Each row is a point on a landscape with many valleys, with its height.
From any point a ball takes the steepest step (drop divided by distance) to one of its 2 nearest points. It stops when none of these is lower. Distance is the straight distance between rows; heights are no part of it.
K_668 (h 67.7): -13 -5 16 5 -4 -3 4 4 13 -15 8 -12 9 17 -18 1 8 25 3 2 6 18
K_483 (h 56.3): 11 17 -5 -11 8 -9 4 12 26 -7 2 -6 10 -9 7 2 -24 -5 -9 -21 -13 -1
K_289 (h 46.6): -2 4 15 -1 4 -6 16 -13 -4 -9 -11 1 6 5 -2 -1 10 -12 22 -12 -17 -3
K_32 (h 39.8): -13 12 8 6 -7 -11 19 -2 -17 2 30 1 10 -5 12 20 4 17 -4 -5 -7 -10
K_550 (h 62.7): 31 -30 6 12 9 -5 -2 5 0 4 -5 -4 11 -3 9 -13 -28 -19 -15 -4 6 -5
K_992 (h 35.4): -13 14 20 0 20 9 -30 -17 -7 8 15 22 -35 4 18 -4 13 7 7 1 -6 -1
K_387 (h 34.3): -1 -8 0 -9 -3 2 14 -7 14 4 -13 -11 -12 -5 3 -15 26 24 -9 8 16 2
K_698 (h 56.8): -20 -2 -6 21 -1 34 -7 -1 -6 15 11 3 -14 -1 -9 -7 1 -22 -7 -1 3 14
K_943 (h 44.7): -28 3 -3 -17 -15 7 14 13 -7 1 12 -2 -12 7 9 5 18 14 -6 7 18 4
K_877 (h 46.4): 13 -17 3 -6 -8 24 2 -11 0 1 -16 1 9 4 -23 -2 -8 -8 -1 -8 8 32
K_428 (h 59.3): 5 -9 7 28 10 -18 15 -15 7 -4 -7 -3 1 18 -9 1 -7 -25 -8 10 4 10
K_56 (h 37.0): -2 -10 28 -1 -1 1 19 -13 -14 -22 5 5 6 -8 -14 2 9 -10 7 -18 1 -5
K_351 (h 37.5): 3 7 -16 3 4 -20 -7 -1 20 11 -15 4 -16 8 3 1 -7 -10 -1 1 -5 -11
K_378 (h 54.2): -29 18 -1 -20 -25 -4 13 15 -18 -3 6 14 -10 11 7 16 19 4 -10 -2 2 12
K_528 (h 47.4): -8 3 3 9 -6 15 19 2 5 6 3 -6 -1 -7 0 -6 -8 3 -13 7 15 2
K_775 (h 56.9): -7 -6 16 21 8 -9 34 -9 -1 -10 -2 -3 -5 9 -9 8 4 -13 -6 15 12 -2
K_851 (h 64.8): 45 -28 0 7 19 -13 0 12 7 -11 7 0 10 -15 4 -17 -4 -8 -19 1 1 -5
K_583 (h 64.9): 23 -10 -27 -19 15 -16 1 -6 -3 -2 -12 -10 4 11 -7 -3 3 8 11 19 6 -3
K_105 (h 54.4): 6 6 -4 14 8 13 -21 -8 -16 20 9 -2 -5 5 17 -11 -3 1 23 9 10 -8
K_394 (h 51.1): 11 0 -7 -13 -14 7 -11 3 -3 -1 -17 0 14 -9 -27 -10 -20 -1 -12 -12 4 17
K_756 (h 66.9): -7 -6 29 -7 -13 10 20 -2 -28 -7 -2 -2 10 -4 31 7 -5 10 -18 7 -9 -13
K_393 (h 51.9): 8 -11 -20 0 5 10 -28 5 -3 18 4 1 -4 23 6 -16 -5 -4 16 10 14 11
K_814 (h 43.4): -6 -11 7 -8 0 -9 32 -5 -13 -17 21 -3 0 0 25 11 24 -13 0 9 22 9
K_726 (h 52.1): -21 -12 9 11 -3 28 21 7 -6 5 4 -3 -5 7 4 -7 3 -18 -7 4 12 15
K_3 (h 31.7): -6 5 8 -16 -8 -4 33 -3 -1 -4 13 8 -3 5 11 7 12 7 9 5 24 -1
K_274 (h 52.3): -6 -15 24 7 -2 2 30 -6 -15 -18 10 9 -4 13 2 9 8 -16 -12 19 26 12
K_332 (h 45.3): -34 34 3 -11 -7 0 15 2 -7 -1 6 15 -7 4 1 27 11 -2 -8 -2 -13 10
K_699 (h 54.7): 8 22 -7 -1 -7 5 -4 12 -7 8 -6 -9 20 -16 -23 -6 -15 15 -3 -14 -5 3
K_411 (h 26.6): -12 -1 0 2 6 21 -29 -23 -7 5 9 12 -22 5 4 -6 11 -11 10 -1 -7 2
K_257 (h 24.5): -9 21 -16 1 -3 23 7 8 16 9 -8 1 -13 -8 6 16 9 3 20 5 -14 -6
K_740 (h 55.0): -12 7 -6 2 4 11 -27 -2 -8 5 17 1 -20 -17 -13 23 -7 16 17 -10 8 -17
K_994 (h 10.0): -16 -10 4 -1 -14 14 -17 -18 7 12 -14 2 -18 4 4 -9 9 6 3 3 1 -6
K_636 (h 32.0): 14 -4 -13 -14 -11 -14 -15 -11 17 11 -28 6 -8 1 4 -8 -14 2 -14 3 -2 -6
K_602 (h 44.1): 1 -3 -25 -12 15 -16 0 28 -7 7 -11 14 14 6 -6 8 -10 -6 6 10 -33 -13
K_227 (h 57.2): -19 -4 18 20 -7 2 2 9 15 2 0 -7 5 6 12 5 -7 1 -1 -10 -18 -4
K_598 (h 43.1): -3 9 16 -6 -13 2 21 2 12 -2 1 6 -5 -11 -5 -21 -2 14 -26 -4 14 -4
K_475 (h 58.2): -16 7 4 18 5 3 -28 3 -11 14 -1 -18 -1 -13 16 2 -4 13 -7 7 3 -13
K_236 (h 61.7): 8 8 -14 -8 5 -10 2 -8 -6 2 -19 -15 7 5 -9 7 -6 11 21 8 1 -13
K_344 (h 71.0): -8 -8 19 -3 -20 13 18 -3 -33 -11 7 -3 7 -22 10 0 -11 -1 -15 5 19 -18
K_377 (h 59.9): -9 1 -12 -9 0 -6 -26 8 0 13 -2 -9 -7 -7 -9 14 2 26 21 -16 1 -13
K_221 (h 72.4): 6 12 -21 -14 19 -13 -23 2 -16 -2 -10 3 10 18 3 -4 -22 -14 7 25 -4 -10
K_982 (h 67.2): 21 -13 1 11 3 -20 2 2 9 -6 0 -11 5 -19 4 -20 3 2 -16 -9 -6 -13
K_781 (h 50.2): -1 8 -1 18 -7 -7 -29 -14 -12 -1 24 0 -5 -18 -10 8 0 16 7 -1 -3 -18
K_61 (h 61.8): -11 -4 6 16 -11 -10 -18 5 12 -1 -1 -2 -3 -3 1 -1 5 8 5 -12 -25 -16
K_940 (h 38.9): 6 -9 19 -12 -5 28 9 -15 4 -17 -9 0 9 -7 -9 -3 20 -1 -7 -3 4 32
K_789 (h 56.4): -8 9 2 20 18 2 -17 4 -10 21 18 -6 -12 -8 25 6 -5 5 5 1 11 -16
K_637 (h 45.9): -8 9 2 16 0 -21 -5 -20 -16 2 29 -7 5 -17 7 12 7 18 -6 -5 -5 -17
K_165 (h 36.5): -22 29 -5 1 0 8 17 9 9 11 -2 4 -4 -9 1 16 14 -5 -2 -12 -20 9
K_764 (h 57.8): 14 23 -23 -10 -5 -8 -3 21 -1 4 -16 -5 17 -8 -11 6 -12 13 9 3 -11 -6
K_315 (h 66.3): 11 -15 -8 9 -7 -28 -14 15 10 0 -3 -8 8 -8 8 -13 15 1 2 -15 -22 -8
K_865 (h 52.4): 2 -9 25 10 -5 3 3 0 2 -8 -13 -6 13 -1 18 -7 -1 -17 9 -10 -9 4
K_783 (h 53.9): -24 9 7 -8 -21 -12 -7 -1 -20 17 13 24 -19 1 12 20 20 15 -17 -8 6 4
K_570 (h 60.9): 17 -14 -7 20 17 -17 3 -1 7 -1 -5 -4 2 15 -6 -7 -29 -23 -21 14 -4 -1
K_675 (h 63.4): -19 -2 8 9 -6 5 -3 3 6 -15 0 -20 11 15 2 3 9 2 16 9 3 18
K_609 (h 68.2): 0 -9 -16 0 6 4 -14 9 6 -18 10 -20 12 9 -7 8 -6 -2 14 7 -4 11
K_249 (h 41.1): -17 11 12 -15 4 9 -24 -10 -6 17 9 17 -25 -5 14 0 6 18 11 -21 7 -11
K_941 (h 68.0): 14 -6 -35 -16 22 -5 -12 2 -1 6 -9 -7 -11 13 8 -22 7 1 2 24 -3 -10
K_548 (h 64.5): -1 2 -16 -14 6 -14 -11 2 8 9 1 -1 -4 7 -19 -1 5 13 4 -24 -6 6
K_70 (h 68.1): -5 7 7 -2 -6 -18 7 3 21 -3 -1 -3 9 11 -20 1 9 21 5 -16 -4 13
K_420 (h 24.2): 14 -12 25 9 5 -9 13 -1 4 -23 12 1 10 -7 -21 6 13 6 6 -17 -4 0
K_662 (h 63.2): 9 -2 -18 21 -14 1 -15 -14 2 6 11 8 -6 -4 0 -3 1 -24 7 10 5 4
K_286 (h 59.5): 19 17 -11 -16 -10 -23 -16 -6 12 -7 -5 1 21 -10 10 2 -13 -5 -3 -11 -13 6
K_938 (h 43.7): 8 -6 -14 0 -13 14 -6 3 12 14 -17 15 -10 20 -17 4 -17 -4 15 6 -5 2
K_554 (h 36.7): -8 6 -16 1 -12 27 -14 11 13 10 -17 6 -17 2 -5 9 -9 -13 15 5 -4 -1
K_31 (h 32.4): 14 -27 -13 -17 12 -10 10 35 -6 -6 -23 7 15 -1 -13 6 3 -1 8 11 -13 -8
K_65 (h 65.6): 20 -11 -14 7 -17 -10 0 -21 -4 0 -10 7 5 1 -5 0 -4 -32 14 4 7 8
K_376 (h 60.6): -9 12 5 0 6 -1 -17 -12 -8 11 -14 -21 14 4 13 0 -6 16 -4 -1 -3 6
K_375 (h 60.5): 6 -4 -19 15 0 20 -32 -1 -6 15 11 10 -14 -8 -4 5 -13 -25 -4 4 5 13
K_334 (h 3.0): 31 -23 1 -1 3 -5 8 9 11 -8 -3 6 7 0 -23 3 3 -1 5 -10 1 10
K_69 (h 38.5): 21 4 33 -4 7 5 4 -4 18 -38 2 9 5 -15 -1 -18 13 -15 -20 -3 17 5
K_697 (h 63.3): -12 6 24 -3 -1 14 2 -15 -12 -2 7 -12 19 1 21 2 -15 19 -9 -2 -6 -1
K_92 (h 29.0): 11 3 22 -4 -4 0 1 -11 8 -28 -6 2 15 -7 -7 -19 20 -12 -9 -6 1 26
K_145 (h 71.4): 4 2 -25 -4 15 -2 -20 7 -14 -7 14 -5 8 18 -14 8 -18 -9 15 12 -5 2
K_702 (h 48.6): 11 -17 -7 6 -1 22 -3 -7 7 14 -3 3 -8 25 -12 -16 -16 -1 8 11 15 5
K_623 (h 32.6): -1 18 3 15 1 -8 33 -9 -12 4 21 1 15 -11 -5 16 1 -2 2 -11 -11 0
K_530 (h 42.3): 7 -3 3 -5 0 18 20 8 15 -11 -2 -15 2 -7 5 -17 24 23 4 15 13 7
K_832 (h 47.6): -27 -3 9 -4 -2 -1 -11 -12 -11 23 13 11 -22 -11 12 13 9 20 -19 -18 1 -12
K_491 (h 70.5): 8 14 -28 -15 20 -3 -24 19 -9 7 -9 8 -10 12 -6 -11 -5 1 11 23 -2 -16
K_9 (h 18.9): 29 -19 -15 -6 8 -4 14 25 8 -2 -8 7 9 6 -14 3 -15 -3 4 9 -2 1
K_951 (h 52.0): -3 5 8 0 13 5 16 11 26 -20 8 -9 -1 -11 14 -7 -5 -14 -10 -9 -5 -4
K_197 (h 46.1): 2 11 22 0 11 0 26 3 12 -32 6 -3 1 -12 1 -8 7 -15 -24 4 6 0
K_632 (h 37.9): 1 15 12 6 -5 0 45 -12 -18 6 1 8 14 -6 2 13 -1 -12 7 -4 6 5
K_841 (h 23.7): 4 -5 -8 -18 -3 11 -6 -14 16 12 -24 -5 -14 0 7 -18 2 16 -4 0 3 -6
K_875 (h 42.4): 2 -7 -17 -10 9 -32 -11 22 12 10 -15 14 -2 14 0 -4 -16 -11 -6 -5 -16 -17

Call two points neighbours if one is among the 2 nearest of the other. Go from one point of each pair to the other, from neighbour to neighbour, staying as low as possible. Name the highest point that can't be avoided.
K_257 / K_334 -> K_378
K_3 / K_623 -> K_632
K_334 / K_994 -> K_602
K_675 / K_994 -> K_70

Where does a ball stop that starts at each point below?
K_221 -> K_92
K_697 -> K_257
K_315 -> K_334
K_851 -> K_3
K_783 -> K_994
K_65 -> K_3
K_70 -> K_623
